Each row is a point on a tangle of strands that fork and nearly touch. The rows are in no order.
(in the rows, 128 means zero)
Points whose rows are less than 134 apart are linked; no others are. Some points are linked to none.
zigi: [114 172 117 104 139 138  95 122 132 160 103 169 142 136 160 148 105  81
  92 130 115 113 101 205  89 181 159  77  86]
mog: [102 104 107  87 117  87 109  86 169 155 139 138 138 129 101  78 178 124
 129 118 119 126 160 191 149 107  97 147 170]
kodap: [172 140  99 127  81 133 118 108  68  66 131 139 122  98 129 107 131 179
 155 121 122 131 126 151 140 111 140 177 141]
luki: [107 150 122 189 124 129 107 132 104 118 106  95 147  86 141  98 161 163
 139 121  99 122 150 150 137 119 133 158 152]
nenop: [152 151 138 152  91 142 121 113  57  64 127 121 124 127 100 129 120 189
 153 133 128 136 126 115 146 111 134 138 122]
naz: [ 65 158 107 120 108 164 121  87 166 137 150 135 111 142 132 143 131 113
  98  87 176 152 128 170 134  94 150  99 140]
voful: [ 68 121 109 124 133 122 164 121 127 131 129 137 122 139  59 158 125 125
 110 152 115 118 149 125 164  99  83 114 114]
nupir: [174 128 112 104 126 136 128 145 178 145 136 114 116 109 150  99 137 121
 122 123 131 147 135 157 128 172 153 121 110]
Vula: [ 81  91  79 138  97 113 129  92 157 129 119 135 140 103 107 140 145 150
 168 111  98 148 134 178 130  63 113 187 149]
musiz: [211 125 120  86 112 112 156 160 134  85 156 153 118 124 136 109  92  94
 114  91 154 157 112  75 110 119 163 131  88]
sig: [138 117 124 149 124 154 155 148 131 108 130 123 125 122 123 106  95 124
 148 129 161 120 158 124 142  90 114 120 123]
nifo: [ 92  48 103 116 155 101  97 121 164 133 136 105 130 127  69 101 200 154
 139 159  73  92 174 110 121 113  70 189 128]
Pomi: [ 49 197 116 120 102 166 104  72 154 127 119 145 113 155 140 163 125  87
  99 115 149 152  85 172  77 108 171  95 121]
natu: [125  68 101 136 147  96 112 181 153 110 125 107 113 148  94 104 174 170
 139 149  91  58 191 115 133 116  93 184 135]
Pufa: [194 146  95  65 139  57  86  87 205 122 129 159 105 164 120  76 148 136
 112 156  93 123 135 200 106 144 126 118 128]
Puzu: [115 172 150  93 156  67 158 132 141 176 127 123 165 102 104 147 164 120
  81 127 111 111 126 121 141 145 117 145 120]
sul: [ 99 153 142 145 165 124 106 175 149 170 153 157 137 149 130 139 121 118
 139 134 120 117 159 179 117 168 138 122 125]
Kan: [147 119 129 120 161  67 152 179 208 142 166 115 126 158 112 126 138 129
 119 149  98 146 187  86 127 162 123 132 111]
nad: [ 99 139 153 181 132 162 159 154  78 123 114  83 133 126 125 182 100 163
 139 119 145 140  68 120 137 119 115 120 131]
Novof: [122  89  62 165 141 110 121 140 109 114 103  93 112 123 134 123 157 162
 161 145 103  54 147  78 191  70  75 143 141]
kuve: [198 112 148 108 111 153 159 132 120 100 154 126 148 124 151  99  70  74
 121  99 168 163 121  64 100 131 136 111  95]
pev: [ 88 144 125 113  61 198  96  63 118  96  85 137 120  99 166 149 141 119
 116 125 131 152  85 143 114 116 194 133 128]
kerut: [145 134 181 102 123 107 176 160 136 130 118  93 116 125  55 129 123 143
 102 131 142 111  80  96 133 112  89 138 108]
bizun: [203 107 125 104 113 174 102 141 132 106 137 152 118 106 178 131 121 126
 140 135 137 154 156 120 127 186 169 127 120]
vef: [140  67  63 118  96 152 111 123 103  94 165 149  64 112 143  91 144 129
 121 108 123 114 139 174 152 141 132 182 161]
begi: [115 143 133  89  76 184 104  86 125  94 112 145 106 123 129 126  92 132
 110 133 144 151 115 140 122 146 166 102 135]
zif: [100 132 126 151 134 119 123 148 153 144 124 110 138 114 100 114 164 173
 126 149 111  98 180 143 140 113 124 173 143]
Seta: [221 143 118  87  99 125 139 133 102  49 135 145 107 116 125 113 116 123
 110 109 138 137  91  88 112 143 148 162  92]
vuvok: [ 91 145 162 138 149 115 120 159 165 185 132 137 134 122 110 105 142 151
 129 136 126 101 182 152 130 155 133 123 154]
devat: [ 83 114  64 137  82 150 131 100 169 106 159 122  75 135 133 152 126 123
 117  84 152 146 139 146 141  67 122 150 136]
fati: [ 88  64 114  99 140  75 118 104 182 155 146 127 113 138  94  95 202 152
 111 131  83 101 172 151 151 115  59 150 138]
tepe: [125 114 109 197 130 153 124 141  80 125 125  96 127 144 142 158 100 163
 154 135 134 111 141  66 177  88  87  76 116]
Puse: [181  54  82 155 124 151 113 138  67  65 161 158  66 113 181  99 132 152
 150 110 139 124 125 136 154 163 131 167 146]
fakik: [ 70 153 126 120 146 105 147  92 123 176 121 126 197  98  84 148 160 103
  90 121 106 128 113 137 144 130 105 142 137]
detos: [154  93 181 138 150  92 171 183 148 160 124 137 154 146 127 157  96 156
 116 156 126  87 172  44 135  92  96 143 137]
Bukan: [121 124  91  84  94 131  67  44 165 159  66 174 169 114 143  88 159 101
 123 131 111 144 121 191 101 126 151 112 138]
fesi: [128  81  73 142 162 140 151 161 144 128  94  86 118 139  98 144 139 133
 123 170 121  77 116  84 198  91  82 158 125]
Rab: [145 131 229  89 146  72 203 155 183 160 148 147 122 152 120 158 109 135
 107 148 165 108 117 107 115 111  96 109 129]
zed: [ 52 196 159  85 145  98 127  78 106 172 118 141 165 147  72 145 157 105
  85 117 128 124  80 158 121 120 104 108 151]
mazu: [101  89  52 111  74 161  87  75 132 118 151 146  90 120 156 124 167 114
 120  82 147 144 149 169 135 100 155 161 152]
kig: [100 113  83 193 158 153 120 149  90 145 129 107 124 124 134 160 153 163
 148 151 106  85 176  84 180  90  94  94 109]
vig: [115 182 142 115 149 118 117 162 142 167 133 165 134 147 137 147  97 108
 102 115 122 117 119 183 114 187 141  83 125]
Norig: [196  84 142 163 133 152 133 151 120 133 158 114 147 123 185 141 103 151
 165 135 140 164 156 105 126 165 142  96 118]
pofot: [182 145 122 171 159  79 150 174 153 103 126  88 134 102 164  90 161 135
 145 119 126 147 139  91 126 137 141 149 121]
rit: [ 90 136 194 132 181 139 170 169 108 182 138 126 127 168  92 155  93  94
 125 127 178 127  88 105 104 130  95 130 136]
fip: [108 157 130  91  89 145  93  64 158 104  97 165 110 140 145  95  96 105
  99 153 140 140 130 173 127 148 166  79 130]
Reves: [105 108 168 147 156 161 194 169 125 194 140 142 132 137 113 164 105 111
 125 142 186  97 129  75 144  90  90 117 132]
Vadaf: [ 74 104 151 148 128 183 173 137 113 153 130 105  99 121 102 162 102 124
 134 125 172 106 115  68 131  69  85  88 115]
tefu: [ 95 133 103 155  91 152 109  89  91 103 109 106 146  93 168 139 158 139
 135 114 109 152 135 159 129 121 173 137 138]
pudo: [ 68 148 104 142 147 141  93 114 125 187 108 119 184  94 142 124 173 104
 155 109  94 137 119 193  97 146 156 138 147]
zofas: [157 135 184  96 123 155 142 108 145 118 141 142 146 136 141 100  53  62
 124 136 169 166 110 101  83 144 147  86 115]
safu: [106  94 208 142 123 189 116 127  87 155 140 109 129 167 126 144  71  69
 152 101 157 160  87  94  65 123 142  90 142]
Vil: [150 142 121 197 150 113 125 138 117  92 130  77 123  89 166  77 158 145
 159 134 124 126 152 131 135 134 129 154 133]
ged: [133 137 109 104 149 121  90 114 172 164 108 102 143 104 130  91 165 101
 145 138  92 124 138 192 106 153 162 139 116]
puni: [181  95 120 176 126 144 143 142  73 119 140  89 144 136 176 130  98 136
 147 122 136 128 154  66 158 138 113  66 108]
bebe: [141 126 207 107 157  65 194 170 171 171 144 148 147 147 131 165  70 102
 121 140 127 154 105  69  82 110 115 119 128]
Kovoz: [147 167 115  80 118 103 105  74 171 123  96 187 112 145 131  77 115 110
 105 159 114 124 134 186 124 163 138  73 119]
Kadu: [ 65 187 121 109 120 164  94 108 104 149  85 163 125 144 143 157  96  88
 104 122 125 106  63 201  69 138 178 104 114]
kot: [ 92 141  88 172 116 159  73  72 113 125  98 123 192  93 179 130 180 110
 159 115 103 145 106 169 106 138 186 137 140]
veze: [146 164 168 174 160  92 137 142  44 111 129  86 135 159 161 158 109 125
 160 148 140 154 100  98 127 167 150 101 123]
kel: [122 150 132 178 161 108 153 162  78 140 109  75 143 132 139 166 119 134
 139 161 122 128 104 105 161 156 119 129 146]
nov: [166 179 161 141 121 142 102 120  53  81 121 131 143 131 130 139 114 143
 138 144 130 143 101  99 131 171 175 118 119]
vufed: [145 120  88 194 150 167  99 115  95  62 150 145  99 121 134 132 155 178
 188 139 152 163 138 167 145 111 139 143 111]
Lat: [ 15 182 146 128 125 143 113 120  92 140 140 154 112 172  78 168  92  93
 109 117 123 148 106 134 102 134 132 115 129]
guz: [111  95  99  87  99 103  94  50 170 181 107 159 146 115 141  76 175 138
 154 100  98 157 141 190 110 111 130 117 160]
darek: [169  92  67 126 136  89 163 147 136 100 152  82 106 119 133  87 151 111
 119 122 100 119 163 139 156 130 111 171 129]
gade: [144 159 186  74 132  81 180 147 154 163 142 121 124 139  98 135 136 122
  83 129 149 116  97 108 136 126 103 111 122]
tode: [154 100 208 136 166  71 181 168 138 158 144 148 174 131 147 175  70 121
 116 138 105 130 122  43  83  64 110 151 129]
gobab: [166 164 154 141 126 101 155 173 140 117 126 132 147 124 134 158  83 144
 132 126 103 148 117 109 113 165 133 130 102]
Vezev: [188  76  84 158 155 160  70 117  84  60 151 168  80 101 159 106 179 169
 181 127 137 143 144 146 141 160 131 149 123]
ribal: [182 137 128 135 130 171  97  92  77  65 106 155 117 108 167 146 135 147
 157 147 133 155 113 126 144 179 168 119 117]
Lifog: [102 144 197 145 135 164 152 160  90 144 127  94 112 150 117 145  74  99
 144 114 151 140  82 104  88 133 119 106 127]
nipor: [175 145 140  94 100 145 138 140 110  84 127 109 130 119  61 120 101 134
 108 109 122 134  69 113 111 136 115 138  91]
Ripa: [ 43 192 160 111 132 115 132 111 104 158 138 151 131 171 100 139 133  97
  76 113 148 120 114 134 124 147 108  84 147]
dovo: [194 143 107  62  88 163 112 105  88  80 114 145 118  79 139 112 134 133
 114  98 137 122  88 145 134 138 157 161 134]
zit: [179  70 139 119 142  88 155 196 178 134 109 108 136 168 126 133  99 151
 144 147 134  74 175  46 169  98 108 151 153]
rinun: [173  83 134 124 121  79 124 191 211 156 140 115 118 152 117 116 139 152
 119 141 119 122 182  73 153 147 107 139 134]

Follow the links from the first point to the second, and from the first to the third. Name the last point that the two ways share.
puni; rit; Lat | nov
safu; kot; dovo | nov
mazu; mog; tefu | zif
begi; naz; Bukan | zif

A fork is a point with three links. Follow the links from the first point to the second and name the forks in between, in order.
Kovoz; puni | tefu bizun
pofot; Seta | luki tefu bizun nov
nupir; zofas | bizun nov Seta
kerut; guz | Seta nov bizun tefu luki zif
luki; safu | tefu bizun nov Lifog
sul; Norig | zif luki tefu bizun
Lat; pev | gade Seta nov bizun tefu

Name the points in between on the shortest way along the links from the first point to the second, in order.
fesi; mog | Novof kig tepe puni Norig bizun nupir ged pudo kot tefu luki zif natu nifo fati
Kovoz; safu | fip begi pev tefu kot pudo ged nupir bizun ribal nov veze kel nad Lifog
vef; puni | mazu devat naz Pomi Kadu zigi vig sul vuvok zif luki tefu kot pudo ged nupir bizun Norig
puni; bebe | Norig bizun ribal nov nenop kodap dovo Seta nipor kerut gade Rab
Seta; Lat | nipor kerut gade Puzu fakik zed Ripa
zofas; rinun | kuve musiz Seta nipor kerut gade Rab bebe tode detos zit
